Each row is a point on a landscape with many valleys, with its height.
From any point a ball rolls to the lowest of the 2 points nearest to it. It stops when none of these is lower. Distance is the straight distance between rows; heights are no part of it.
biruz h=39.7: [ 76  78 177 170 104  88 141 144 131 106 112 131 133 141 105 122 119 139
  92 149 109  94 125  77]
kizep h=75.0: [161 126 115 141 192 172 184 123 107 169 132 118  74 154 106  75 117 106
 139 143 145  78 137 103]
Pob h=48.9: [138 186  82  72 148 137  73 113 180 122 150  93 157 112 131 108 107 109
 170 133 129 173 170 200]
pifo h=25.4: [148 187  63  90 116 168  80 119 128 123 176 141 124 109 116 163 138 113
 173 104 132 175 137 188]
Lefi h=77.3: [161 144 101 136 189 143 142 121 123 205 154 107  94 151  53  85 101 103
 121 184 163 124 164 160]
Fasu h=53.1: [161 111 152 172 135 114 163 120 117 148 136  80 142 168 114  77  90 151
 108 176 120  53 145 103]
supu h=68.3: [124 159 131 142 177 100  77 149 137 129 111 105 151 132 164 155 108 171
 111 188 121 143 112 137]
rido h=38.1: [127 139 146 127 154 142 120 124 138  93 111  87 152 152 166 146  93 158
 154 143 136  87 125 103]
lal h=69.2: [108 140 138 147 116  91  85 139 128 118 129 133 146 113 144 146 155 139
 124 146 121 176 134 135]
faf h=76.1: [156 135  88 111 169 154 172 113  92 147 125 130  86 160  93  93 140 118
 134 132 147 108 124 138]
Zub h=34.6: [ 91  83 136 171 114 108 157 144 113 155 102 174 118 116  68 120 176  88
  87  84 141 101 106  82]
fufav h=49.2: [ 92 149 153 128  71 146  59 170 131 106 158 129 165  92 157 154 107 132
 132  94  89 166 132 130]
feku h=46.3: [123 104 144 176 181 125 174 155 141 112 111  85 136 165 166 131  97 177
 115 178 131  92 129  60]
mifo h=61.6: [108  77 157 130 126 158 234 109 122  87 102 139 146 139 159 135 141 162
 164  69 125  84 104  36]
Digu h=23.3: [101 169 142 120 133 157 126 144 114  89 104 144 137 114 213 171 127 163
 169  95  90 149  89  78]
kis h=18.9: [117 138 106 120 110 151 131 139 115 125 147 135 116 112 138 162 154 114
 133  93 153 186 121 144]
rek h=58.8: [144 159 144 122 129 123  79 101 110 131 143 128 130 133 130 146 124 121
 135 124 143  94 143 163]
Vuv h=80.4: [181 126  66 132 150 124 115 137 148 184 176 172  88 133  80 173 132 117
  99 172 171 204 142 195]
bavu h=49.1: [154  80 133 107 137 123 162  78 161 114 103 113 107 141 107  55 137  91
 122 122 143  66 161 156]
Rav h=36.8: [146 114 136 107 141 151 137 102 117  98 118  97 133 156 147 112 111 129
 150 120 145  71 128 131]
zosu h=27.4: [ 88 113 133 124  82 143 132 153 107 121 134 139 126 106 133 172 142 118
 117  77 135 164  96 127]
sos h=46.2: [137 151  95 109 181 118 119 106 150 138 135  91 135 144 109 104 119 124
 139 178 152 156 157 180]
suri h=43.8: [127 157  86 109 152 122 123 124 139 106 127  94 122 149 151 122 127 130
 140 157 134 175 128 161]
Mafo h=30.4: [ 95  75 171 151  87  84 143 120 146 125 108 139 134 122  91  91 119 108
  84 130 120  63 138 103]
tefe h=76.9: [173 100 105 131 143 136 154  98 128 184 145 111  94 150  41  72 126  93
 119 146 166 102 163 166]
rap h=17.0: [ 95  88 157 162 117 105 111 167 108 157 128 167 112 100 117 179 162 141
  82 125 131 191 118 120]
Vedak h=46.8: [127 174 109 103  71 129  81 145 151 111 154 112 157 101 145 110 100 106
 144 120  87 163 144 174]
burog h=67.0: [104 106 158 156 156 157 187 150  89 134 103 129 120 146 150 181 131 188
 134 144 126 114  88  35]
kiz h=20.6: [105  95 138 170 108  72 112 162 140 174 124 201 102 102  87 163 154 105
  49 140 122 162 106 132]
Sol h=53.8: [120 148 147 117 104 155  69 156 112 128 150 111 153 103 149 188 107 137
 136  97 119 147 122 134]
relo h=56.0: [142 151 116  90 110  87 111  93 168 176 160 147 119 108  96 131  97  98
  99 161 152 150 150 219]
Rimis h=25.7: [ 81 109 152 143  77 148 156 146 121  55 109 140 179 122 154 119 142 151
 177  58  66 135 122  60]
kido h=79.9: [166 127  82 138 114 114 135 135 120 189 168 150  94 145  71 149 124  99
  91 156 153 177 120 178]
fani h=15.9: [103 111 165 141  84 154 125 138 138  51 131 102 188 111 177 105 123 140
 172  69  93 110 151  81]
gugok h=75.8: [160 142  83 121 132  88 149  98 171 209 167 155 112 115  35  92 130  93
 101 186 157 160 167 198]
Fes h=50.1: [133  79 167 168 160 122 193 139 143  78 123 103 153 169 165 133  96 171
 147 141 124  60 140  55]
banu h=11.5: [103 108 147 165 129  79 139 144 148 171 124 173  84 109  85 119 145  82
  60 137 134 119 117 122]
feru h=56.4: [ 80 142 141 125 113 107  77 184 131  94 113 138 132 108 191 159 119 168
 130 138  71 173 117 100]
reras h=53.2: [157 160  83 107 165  91  92 146 169 179 138 142 108 130 125 163 106 138
  95 202 141 198 123 197]
gemaz h=43.9: [131 123 147  90 110 183 175  84 112  86 102 125 156 113 172 108 143 129
 196  49 125 105 120 103]
vus h=64.4: [115 102 151 143 148 165 223 133 108 124 117 128 135 147 162 154 130 182
 159 120 122  79  99  37]
mopir h=32.8: [155 115 158 141 137 144 169  96 100 131 120 124 116 142 123 107 135 130
 138 104 139  65 126  96]
zef h=54.6: [122  66 176 140 124 109 176 121 160  56 125 126 148 156 145 114 110 151
 137 118 118  53 133  69]
poti h=34.7: [ 91 101 139 109  52 148 121 149 123 102 126 135 146 105 121 142 132  93
 139  51 118 135 108 114]
Lovu h=28.6: [148 123 130 110 118 130 140  85  99 128 119 162 110 131 110 129 165 100
 132  81 146  84 118 129]
vedo h=14.1: [149 191  94 120 186 167  97 124  95 135 118 119 140 138 161 177 139 155
 178 128 127 147 110 137]
ked h=24.9: [129 133 123 142 165 122  96 161 103 162 115 133 102 110 162 184 172 158
 111 154 141 184 124 127]
Vumo h=22.9: [152 173  62  72 114 130 103  85 141 123 160 151 102 135 102 125 150 100
 159 125 127 143 139 200]
Gisef h=39.4: [165  98 142  92 121 168 130  90 142  76 110  93 152 142 165  89 118 138
 171  89 125  65 150 131]
gatu h=26.5: [105  98 186 133  93 114 107 121 135  62 121 108 181 136 148 111 110 144
 146 117 109  93 154 106]
miten h=25.5: [159 145  84  96 131 135 138  87 107 139 145 164  88 128  87 134 154  91
 143 101 158 127 125 171]
kidu h=33.0: [104 109 122 127  79 101 110 167 125 136 115 141 122 133 126 163 109 135
  82 143 112 179  93 138]
bamuf h=41.5: [154 121 134  93  76 165 129 102 130  70 112 111 152 116 165  81 133 124
 172  58  99  91 141 131]
Fepe h=19.2: [137  97 146 166 141 134 179 145 137 175 124 137  75 120  86  77 110  76
  88 127 129  58 123  76]
geva h=42.0: [ 78 128 155 122  54 150  97 172 127  84 135 131 154  88 153 128 116 124
 151  67  69 153 124  94]
bera h=15.8: [139 156 110 122 188 176 143 120  89 173 123 146  96 128 139 181 159 143
 151 108 180 173 120 128]
suna h=38.7: [114 140  96  97 121 132 150 122 133  83 120 106 118 139 159 110 134 118
 146 122 121 147 110 139]
mife h=59.2: [122  56 157 142 124 140 229 128 134  86 105 135 135 144 130 113 133 152
 141  85 113  43 122  42]
zofo h=60.6: [168 159 128 141 160 109 110  91  93 154 136 145 113 142 109 123 142 119
 133 151 148  96 136 144]
zus h=25.6: [124  85 157 166 116 137 186 133 115 153 101 157 105 136  80  98 133 100
  98  99 112  39  98  56]
gepid h=43.7: [133 154 116 109  71 157 118 120 110  89 139 127 153 107 151 104 151 109
 175  54 102 125 126 133]
forel h=57.0: [ 89 117 167 153 108 116 143 130  87 103 108 154 137 145 142 149 147 149
 130 113 113 112 100  76]
sona h=47.6: [131 154 110  89 148 132  89 105 155 124 140  77 163 124 121 108  99 115
 152 148 164 153 171 190]
lukez h=38.4: [ 76 120 133 132 104 125 134 157 107 119  97 180 130  99 154 173 164 143
 124  95 109 186  90  94]
tuv h=42.3: [128 129 148 152 181 110 124 137 150 100 112  86 146 157 168 135  86 166
 114 191 128  90 131  92]
lig h=14.4: [111 189 133 122 109 157 100 157 125  71 135 135 163 111 204 126 122 159
 171  86  53 142 113  93]
gami h=56.7: [117 111 132 130 127 102 136 110 154  90 120  70 167 125 140  77 117 122
 136 143 135 126 159 137]
Nitaz h=42.8: [161 113 114  79  70 132 111  90 130 117 128 115 129 135 106  98 127 101
 124  99 125 109 139 180]
Difu h=15.7: [150 129 106 109 177 157 108 145 134 159 144 127 103 130 122 168 113 117
 123 134 189 186 134 167]
sal h=50.4: [141 212  58  81 142 132  61 140 172 119 155 122 138 104 142 133 115 124
 153 156 105 194 141 197]
rinuf h=75.1: [160 149 114 155 154  76 125 112 152 225 167 147 101 104  64 112 132 114
  91 212 152 155 171 170]
ded h=12.4: [127 146 113  98 166 169 131 129 105 139 133 121 113 132 127 160 130 128
 153 103 172 161 119 152]
zuvep h=52.3: [ 76 106 167 167 120 117 136 154  84 110  94 177 135 137 146 165 149 191
 140 120  84 139  84  51]
duzet h=50.0: [146 117 142 160 114 116 131 114 103 112 134  89 174 162 121  98 113 166
 120 157 114  93 133 122]
Kur h=47.1: [104 121 145 104 115 171 176 113 104 110 113 123 134 109 161 160 147 126
 175  71 142 118 106  86]
repon h=73.7: [159 136 127 160 211 134 149 134 123 166 124 116  79 151 123  96 105 114
 116 174 139  88 129 104]
Mufum h=31.4: [112 154 120 100 141 157 156 133 129  82 110 116 137 147 192 129 115 141
 171 101 108 129 106 105]
Dom h=11.3: [148 189 105 116 130 158  86 119 104 108 136  95 154 138 162 142 122 144
 172 123 117 139 130 144]
rova h=60.5: [115 116 155 164 138 118 146 143  87 146 117 159 105 139 129 148 132 149
 109 139 124  95 103  85]
bab h=72.5: [142 149 126 152 209 119 132 146 157 190 129 109  86 135 117  90  81 113
  92 210 138 104 146 129]
zame h=6.3: [129 194 112 114 125 182  81 154 128  88 137  95 175 108 194 125 115 136
 176  95  91 146 128 118]
Gazun h=72.4: [126 143 123 147 127  99  93 128 123 153 149 152 124 119 110 152 166 123
 108 155 155 166 147 152]
koti h=41.2: [105 113 128 137 101 112 138 143 121 134 125 102 121 145 115 133 116 124
  97 152 137 133 112 136]
nog h=79.0: [144 133  96 137 135 112 143 128 107 178 142 159  79 137  73 124 136  95
  83 144 146 133 109 147]
febal h=56.3: [129 130 159 108  92 131  81 129 124 108 142 101 149 122 153 155  95 124
 136  98 126 103 120 136]
bal h=19.6: [150 150 110 153 196 143 126 132  89 183 118 142  94 126 148 172 171 156
 131 155 149 170 116 120]
kig h=56.5: [129 109 152 167 144 129 166 149  95 149 126 112 108 160 130 117  95 140
 110 164 110  60 115  74]
guro h=51.4: [101  90 142 131 119 151 175 133 116 111 113 115 130 131 127 129 158 122
 138  73 157 120 134  94]
Mamid h=36.2: [139 169 102 113 128 140  49 176 158 136 162 142 139  78 163 174 135 125
 137 119 124 220 142 160]
leb h=36.9: [124  50 170 120  74 120 137  99 150 117  94 134 138 115  88 100 144 100
 100  78 124  47 129 122]
Nelif h=38.3: [118  94 116 152 103 109 155 109 126 145 112 150 141 116  59  96 179  87
  95  94 139 114 130 126]
por h=70.7: [134 151 135 135 180 101 110 131 147 159 121  99 118 137 135 139  92 140
  96 187 147 114 130 145]
Zet h=30.1: [109  89 142 169 105 126 188 127  84 138 102 166 135 132  89 121 161 122
 106  90 123  77  86  61]
tineb h=46.1: [132 113 132 129  81 101 133 118 120 132 127 107 156 145  96  91 117 127
 101 147 124 105 112 140]
Boba h=36.7: [ 93 105 196 158 104  82 120 113 140  86 119 122 161 138 129 125 102 154
 116 149 112  87 137  97]
figap h=31.1: [139 135 109 130 141 124  70 157 148 149 140 159 106 105 159 190 153 139
 108 138 151 221 122 168]
mana h=74.0: [150 155 120 150 160  77  81 115 151 186 160 153 109 108 100 158 149 130
  95 193 163 165 159 171]
pumak h=45.5: [ 79 100 157 134 101 107 107 185 125 105 105 133 121 123 150 175 128 172
 104 142  91 170  93  95]
luku h=76.4: [154 119  95 112 135 101 129  77 145 168 153 130 118 132  52  97 144  87
 120 154 167 142 175 190]
Fovi h=41.9: [127 194 112 108 116 155  58 170 166 113 165 110 157  91 164 133 110 105
 147 115  94 188 146 154]
Dopo h=44.5: [164 123  98  59 115 154 128  69 143 103 119 106 125 136 110  70 133  99
 155  98 128 108 159 188]
lelo h=40.4: [140  89 145  98  47 132 117 103 137 112 118 128 147 110 108  86 132  99
 114  69 112  83 123 155]
mekar h=54.4: [138 135 124 106 140  95 108 137 172 178 145 132 119 106 115 146  88 121
  83 179 167 183 135 198]
niv h=64.8: [100 128 156 150 142  82  67 162 125 126 101 131 142 124 164 151 137 175
 111 184 115 175 127 129]
zanuz h=46.4: [ 90 121 151 142 122 133 119 164  94 128  87 173 118 103 175 190 171 192
 140 124  89 189  88  69]
biv h=46.6: [161 114 118  90 149 127 153  57 152  93 118 112 122 143 112  50 139 111
 161 127 145 101 168 168]
Gagol h=46.0: [148 176 101  90  73 154  93 116 130  83 150 112 158 115 147  90 121 110
 160  88  86 139 143 153]
firip h=21.7: [113  93 146 154 125  88 175 121 144 151 112 152 101 131  84  80 127  76
  76 140 123  75 124 113]
buge h=51.9: [152 179  57  95 130 108  90 124 157 149 153 141 129 119 120 147 122 127
 127 176 128 198 119 210]
siga h=78.0: [163 149  94 127 188 132 126 130 114 183 147 129  85 153  96 125 117 122
 104 182 156 142 127 157]
Pef h=52.6: [131  93 140 142 138  99 174  99 168 112 118 102 133 150 120  63 117 123
 109 159 138  86 158 128]

For each start below, name the point where the ball stops.
nog | niv
rek | ded
forel | ded
Vedak | ded
reras | zame
bavu | Fepe
burog | kidu

Call two points neighbours if one is among the 2 nearest of the other. Go from one point of each pair to the other, from neighbour to neighbour, staying as low as possible. Name the highest point that can't be avoided.
rap and ded | geva
rap and fani | biruz
ded and Vumo | Vedak
Fepe and banu | firip
rap and banu | kiz
zame and ded | vedo
